A landscape with many peaks, sampled at points; each row gives a point and its height.
From any point a climber steps to the highest of the 2 points nearest to it. It stops when none of these is higher. Distance is the straight distance between rows; heights are no part of it.
<136> height 104: [142 130 158 144 116 134 123 129 160 114 115 130 161 119 153 160 197  70
 125 155 100 138  95  72 134  83  77 133 101 109  88 135 108]
<595> height 137: [140 174  89 156 152 128 146 131  62 164  84 151 196  71 210 122 154 133
 151 158 148 160  68 121 134 139 167 116 115 128 193 112 159]
<871> height 182: [142 104 128  52  86 168 134 131 155 147 164 109  84 138 116 119  70 147
 114 103  81 104 176 179  89  92 129 179 160 137 116 149 103]
<623> height 271: [147 176 147  78 117 164 111 130 121 164 108  85 167 116 190 132 138 128
 159 153  69 138  73 119 141  69 128 163 111 138 167 113 155]
<84> height 494: [109 144 159 134 118 157 135 130 121 152  93  27 168 136 129 111  65 177
 172 119 122 115 108 100 164 119 110 131 100 145 175 108 148]
<885> height 158: [ 93 137 179 159 105 125 169 154 167 144 137  91 118 153 105 138 190 159
 167 145 121 114  96  52 140 109  92 165  79 116  69 156 106]
<603> height 60: [150 166 109 111 164 120  96 132 101 160 114 107 149 112 150 130 106 125
  99 140 183 100 145 179 160 142 133 111 173 125 177  90 179]
<210> height 324: [142 159 128 148 158 109 107 140 131 119 137 187 124 119 134 149 205  87
 107 151 130 139 119 128 132 124 122 116 135 103 101 129 139]
<52> height 172: [107 173  90  97 136  77 114 131 133 142 203 217  56 131 103 147 198 149
 115 134 126 123 140 167 111 140 171 147 183 116  70 169 116]
<324> height 87: [127 184 109 165 162 124 162 152 131 195  97 101 157  66 198 159 178 151
 143 169 180 117 107  69 154 115 117 155 112 139 128 110 158]
<855> height 358: [142 137 139  87 128 125  88 123 118  78 129 155 108 178  94 109 134 117
 112 112  83 152 130 161 127 142 152 115 121 104 135 107 145]
<805> height 353: [120 117 160 168 135  98 147 137 135  88 120 120 116 196  53 106 126 173
 138 107 112 138 124  98 156 199 151  92  90  95 114 127 132]
<140> height 377: [146 103 142 102  94 153 105 114 121 104 123 150 128 131 138 105  96 100
 132 112  61 156 120 160 101 107 140 125 121 141 154 143 114]
<194> height 156: [145 136 154  45  94 162  95 133 142 123 145 110  89 164 112 111  93 148
 126 108  56 124 152 174 117  97 136 169 133 137 134 129 130]
<92> height 167: [129  64  97 137 134 153 157 114 156 162 156 117 119  78 143 162  92  87
 110 142 172  89 186 137 110  99  86 137 193 143 100 138  78]
<355> height 481: [126 104 153  74 114 155  71  95 111  89 126  85 150 170 103 112  58 132
 131 107  86 149 127 165 143 106 127 114 129 139 174 102 155]
<371> height 161: [132 193 102 152 169 117 128 138  79 157  93 130 163  95 179 118 147 146
 130 148 169 131  91 140 155 160 151 115 128 123 182 100 187]
<102> height 207: [124 163 151 176 138 126 158 143 123 146  99  94 158 134 142 122 152 154
 163 141 114 135  82  78 159 149 139 129  89 113 143 126 149]
<383> height 69: [147 170  78 134 164 105 115 145  95 132 174 241 101 100 132 133 165 128
 104 131 140 142 142 186 116 170 190  96 192  95 124 139 139]
<847> height 462: [ 99 182  90 153 161  82 142 156 102 110 121 171  79 147 102  97 142 198
 126 114 157 149 126 146 143 208 199 125 107 119 130 125 174]
<884> height 43: [145 178 112  86 138 140  93 129  90 163 125 118 149 112 172 110  98 126
 123 138 130 119 108 191 148 119 158 130 167 121 195 110 172]
<480> height 288: [ 97 107 129 105 105 150 162 146 154 133 123  85  83 136  91 116  91 177
 136 102 142 107 166 134 111 110 107 164 103 156  99 135 116]
<485> height 428: [134 101 154 126 117 133  89 109 107  50 108 171 154 173 109 103 125  87
 137 121  81 172 100 122 118 149 137  83 105 100 148 120 129]
<636> height 547: [112 159  80 138 132 102 137 139  76 113 122 198  91 121 132  80 123 170
 127 104 133 173 122 179 117 180 213 120 111 123 151 147 149]
<527> height 328: [142  75 135 119  92 150 122 109 102 102 124 186 138 109 169  95  78  92
 148 110  59 170  89 151  65 110 152 124  99 158 163 177  93]
<814> height 61: [148 184 111 150 175 118 127 152 125 180 120 129 140  72 181 155 171 131
 114 166 187 106 135 119 152 129 111 138 146 134 127 103 163]
<528> height 436: [140  89 135 165 140 117 109 110 118  78  94 130 171 140 120 130 114  81
 112 123 149 138 128 114 135 160 114  67 118 119 149  99 129]
<596> height 166: [142 107  90 124 153  93 122 117 144 137 178 152  98 114  90 174 148 120
  79 138 196 106 200 132 124 139 114 124 194 114  67 118  98]
<706> height 627: [103 126 108 158 113 115 151 124  87 102 109 174 115 124 128  74 104 162
 150  95 114 180 110 149 107 178 199 119  83 134 163 161 127]
<232> height 279: [173 126 137 114 138 141  76 115 101 123 124 156 187 120 155 138 134  50
 111 151 123 128 108 156 127 113 115  84 170  99 174 103 141]
<745> height 138: [127 114 126 137 159 104 123 130 146 127 151 124  99 123 100 169 169 125
  85 148 217 101 187 104 142 127  82 126 146 115  68 104 111]
<191> height 110: [129 159 112 151 187  90 116 143 137 141 151 153  99 104 116 165 185 144
  94 153 224 109 173 116 153 157 112 119 153 126  85 110 147]
<430> height 210: [144  52 102  85 105 162 155 113 158 127 168 117 101 132 107 134  62 114
 103 100  99  98 175 165  79  99 109 153 170 148 100 149  81]
<604> height 184: [ 67  92 159 168  90 117 182 119 161 116 138 117 113 149  72 128 159 153
 156 109 122 124 110  72 121 124  95 131  88 138  59 175  86]
<94> height 238: [149 102 169 107 102 164 103 119 155 113 115  86 153 134 141 136 116  82
 124 133  90 121 129 118 133  80  72 132 120 135 127 111 112]
<76> height 490: [137  95 143 121 136 130  79  96  90  64 107 145 188 160 119 110 101  77
 126 128 132 157 100 138 129 145 127  70 128 107 181  93 148]
<836> height 83: [153 166 107 136 189 107 108 150 124 166 128 121 119  98 144 153 142 142
  89 154 226  86 182 142 159 158 110 119 169 126 128  89 170]
<566> height 134: [118 145 172 128 113 143 142 152 164 141 133  89 128 132 141 158 201 120
 141 161 123 116 106  68 135  73  75 179  92 118  75 131 107]
<416> height 283: [125 109 128 132  83 130 134 111 120 112 138 207 119 107 156 106 139  96
 148 112  56 178  81 138  74  99 157 131  91 136 128 195  94]
<11> height 553: [121 122 123 175 113 127 146 119  84 109  94 156 167 110 158  94 113 122
 163 122 112 175  84 116 112 160 170 110  85 130 179 148 122]
<342> height 394: [126  99 144 209 143  95 156 123 118 100  97 116 148 160  80 109 112 149
 138 115 148 138 121  91 163 205 146  73 100 102 136 123 129]
<774> height 418: [140 128 151 135 145 140 110 120 132 141  97  56 177 120 148 144 122  96
 117 141 169  99 137 106 166 109  78 107 124 132 156  80 145]
<476> height 431: [145  67 145  82 104 165  97  97 127  78 125 112 136 160 112 111  49 112
 124  95  61 144 135 156 103 106 117 115 128 158 149 119 117]
<370> height 151: [153 154 149  51 113 164  84 134 134 158 138  79 126 138 146 122  88 128
 126 132  98  98 141 176 142  89 121 162 164 130 161 111 148]
<429> height 247: [129 157 174 111 105 166 126 130 135 143 103  66 169 141 160 134 140 143
 173 139  55 142  78  79 145  87 114 156  84 135 151 121 142]
<634> height 427: [102 148 115 177 137  86 136 116 137 126 142 185 119  97 126 158 210 107
 132 140 148 153 109  94 132 124 120 118 121 128  81 159 111]
<171> height 272: [143 144 119  72 138 108 104 154 140 114 138 111  76 180  79 125 122 167
  97 115 145 108 176 157 129 144 140 154 132 119 113  93 146]
<690> height 229: [ 81 139 104 103 106  82 138 111 140 139 173 177  51 138  83 143 188 160
 129 119 143 127 142 136 107 119 136 165 143 149  57 168  95]
<643> height 220: [118  89  92 109 142 136 152 141 146 157 138  82  80 113 102 149  87 162
 107 133 222  78 207 137 118 117  95 156 153 134  92  97 109]
<621> height 228: [143 145 150 100 165 136  72 112  79  90 130 165 184 161 128 115 162  71
 117 149 118 149  76 150 138 127 116  73 145  82 182  85 180]
<479> height 442: [120  60 144 210 119 119 170 116 117  88  96 128 160 147 100 100  77 132
 153 108 118 152  99  90 125 188 139  79  92 138 146 151 103]
<663> height 243: [ 88  93 111 159  85 116 174  97 120 127 136 184 107  90 144 101 127 133
 158  86  92 168  91 127  78 114 159 130  83 174 122 208  93]
<854> height 117: [140 183  93 101 158 109 106 156 133 140 210 204  95 121 130 161 177 132
  95 142 128 102 162 176 111 152 173 134 221  85  98 150 131]
<455> height 314: [164 164 128  95 109 162 128 141 137 197 118  99 155  79 205 145 138 100
 140 161  96 113 109 127 130  60 118 169 145 135 150 125 128]
<674> height 384: [157  60 110 155 135 128 118 105 122  93 104 148 159 113 140 133  75  62
 100 126 147 131 138 134 105 138 115  81 146 151 151 116 106]
<198> height 461: [116 107 166 157 130 145 139 130 134 130  93  27 173 144 113 122  80 142
 146 121 150 100 132  83 172 132  86  98 102 131 152  94 132]
<753> height 275: [ 86 104  99 124 106  84 155 104 147  96 158 162  71 161  51 132 154 159
 115  90 133 144 147 125 102 142 139 135 110 143  61 151 101]
<517> height 227: [127 167 182 141 126 141 152 154 142 154 111  70 155 160 137 127 158 173
 181 150  70 130  65  59 160 125 125 154  78 115 134 127 143]
<920> height 122: [100 111  86 108  97 140 163 113 143 191 194 152  96  70 166 139 101 129
 132 115 124  97 170 161  88 101 148 163 199 144 112 197  80]
<613> height 316: [ 75 139 123 148 116 111 171 160 146 144 123  97  79 142  83 115 123 208
 151 108 173 111 149 102 134 155 136 156  95 143  99 146 129]
<564> height 239: [152 183 138  98 142 135  97 146 122 132 139 162 120 133 155 124 175 101
 120 150  84 129  99 162 128 113 140 137 139 106 140 118 155]
<57> height 270: [138 128 167  94 120 141 103 138 157 111 131  98 111 158 109 133 141 114
 110 131 114 114 151 127 136 104  97 146 115 122 105 109 122]
<74> height 539: [112 120 135 205 129  99 146 121 136  99 115 165 145 125 117 139 177 102
 140 131 132 155  97  72 135 151 125  96  95 111 103 154 114]
<651> height 265: [125 103 123 106 110 160 144 127 137 135 108  84 111 118 128 108  57 144
 129 100 124 114 158 155 121 110 116 144 123 167 146 123 121]
<553> height 333: [166  98 126 112 126 140 100 113 131 120 127 129 150 123 136 135  91  69
  96 129 122 115 155 162 119 116 119 105 173 125 153 111 117]
<265> height 212: [ 70  98 118 183 100 107 186 105 141 124 130 149 111 113 102 119 138 149
 156  94 131 146 114  96 111 135 132 126  94 164  96 182  96]
<314> height 365: [160 140 130 128 122 152 119 123 127 169 101  99 175  85 184 144 125  81
 126 151 128 118 118 124 137  86 102 131 138 137 162 111 131]
<893> height 403: [ 96 172 115 169 154  84 144 153 133 118 130 154  89 140 102 123 174 173
 130 124 162 139 126 115 144 179 163 132 103 123 106 138 156]
<733> height 451: [136 120 167 171 126 125 120 120 122  82 104 141 173 163 120 120 157  97
 149 135  89 155  77  75 141 154 122  88  91  88 133 123 131]
<88> height 183: [166 157 150  78 119 153  89 140 141 151 152 125 129 134 155 140 140  86
 111 146  87 102 137 165 129  98 126 152 177 107 140 126 131]
<820> height 237: [149  52 112  91 125 174 144 118 152 130 133  79 120 124 122 129  43 107
 107 110 124  92 178 156 108  99  86 136 159 161 125 113  95]
<870> height 198: [109  86  81 116 132 124 158 111 147 164 168 122  84  97 105 163 108 139
 112 136 204  93 198 138 108 115 104 151 187 135  73 126  86]
<292> height 530: [109 133 171 105 117 162  88 105 110 117 116  48 178 156 122 114  68 152
 165 121  93 143  95 123 163 100 119 122 109 137 184 109 166]
<671> height 352: [ 75 159 108 140 147  78 145 160 142 136 149 134  56 146  89 133 177 207
 138 129 203 113 145 103 138 165 142 159 118 140  79 141 144]
<62> height 38: [153 149  91 117 151 109 108 136 109 123 138 180 110 130 119 126 131 120
  92 125 144 135 156 178 127 161 169 107 165 107 139 114 146]
<586> height 315: [112 104 130 130 115  99 150 129 149  74 139 120  90 193  35 119 121 176
 113  87 117 141 153 110 120 173 143 122  88 118  82 126 122]
<154> height 308: [145 152 150  87 154 117  89 145 138  93 135 125 101 181  98 129 159 125
  98 130 121 116 145 147 143 138 128 127 124 105 118  94 156]
<278> height 131: [136  72 115 142 108 154 146 113 160 154 147 138 137  77 165 152 114  64
 123 140 120 111 135 127 100  73  84 141 162 148 105 165  72]
<208> height 244: [144 129  88 108 152 108 125 141 132 139 127 105  92 133  96 136  94 161
  88 118 194 101 199 153 135 154 134 135 151 131 121  86 139]
<867> height 211: [137  54 159 135 105 156 128 114 164  76 111 107 154 139 127 130 100  78
 124 116  96 124 129  97 116  97  68 107 110 150 100 128  92]
<64> height 152: [117 119 123  86  85 147 147 130 157 170 168 134  79 106 137 128 122 131
 128 118 107 106 155 161  97  80 125 183 153 140  99 176  93]
<207> height 493: [126  75 162 175 109 141 134 103  95  88  90 126 201 143 141  99  77 110
 178 129  87 164  66  87 119 156 132  92  86 131 180 138 109]
<904> height 185: [113 194 127 172 165 108 148 152 103 158  93  96 149 127 155 112 140 182
 153 143 152 122  84 102 167 178 157 131 102 120 168 110 179]
<551> height 109: [137 173  86 159 135 133 164 139 113 197  88 125 164  46 218 144 150 139
 147 157 154 141  97  96 137 107 147 148 116 151 152 127 144]

For each start below, name the point where the climber stops.
<884> => <74>
<814> => <292>
<854> => <706>
<278> => <76>
<566> => <292>
<603> => <76>
<136> => <76>
<871> => <706>
<517> => <292>
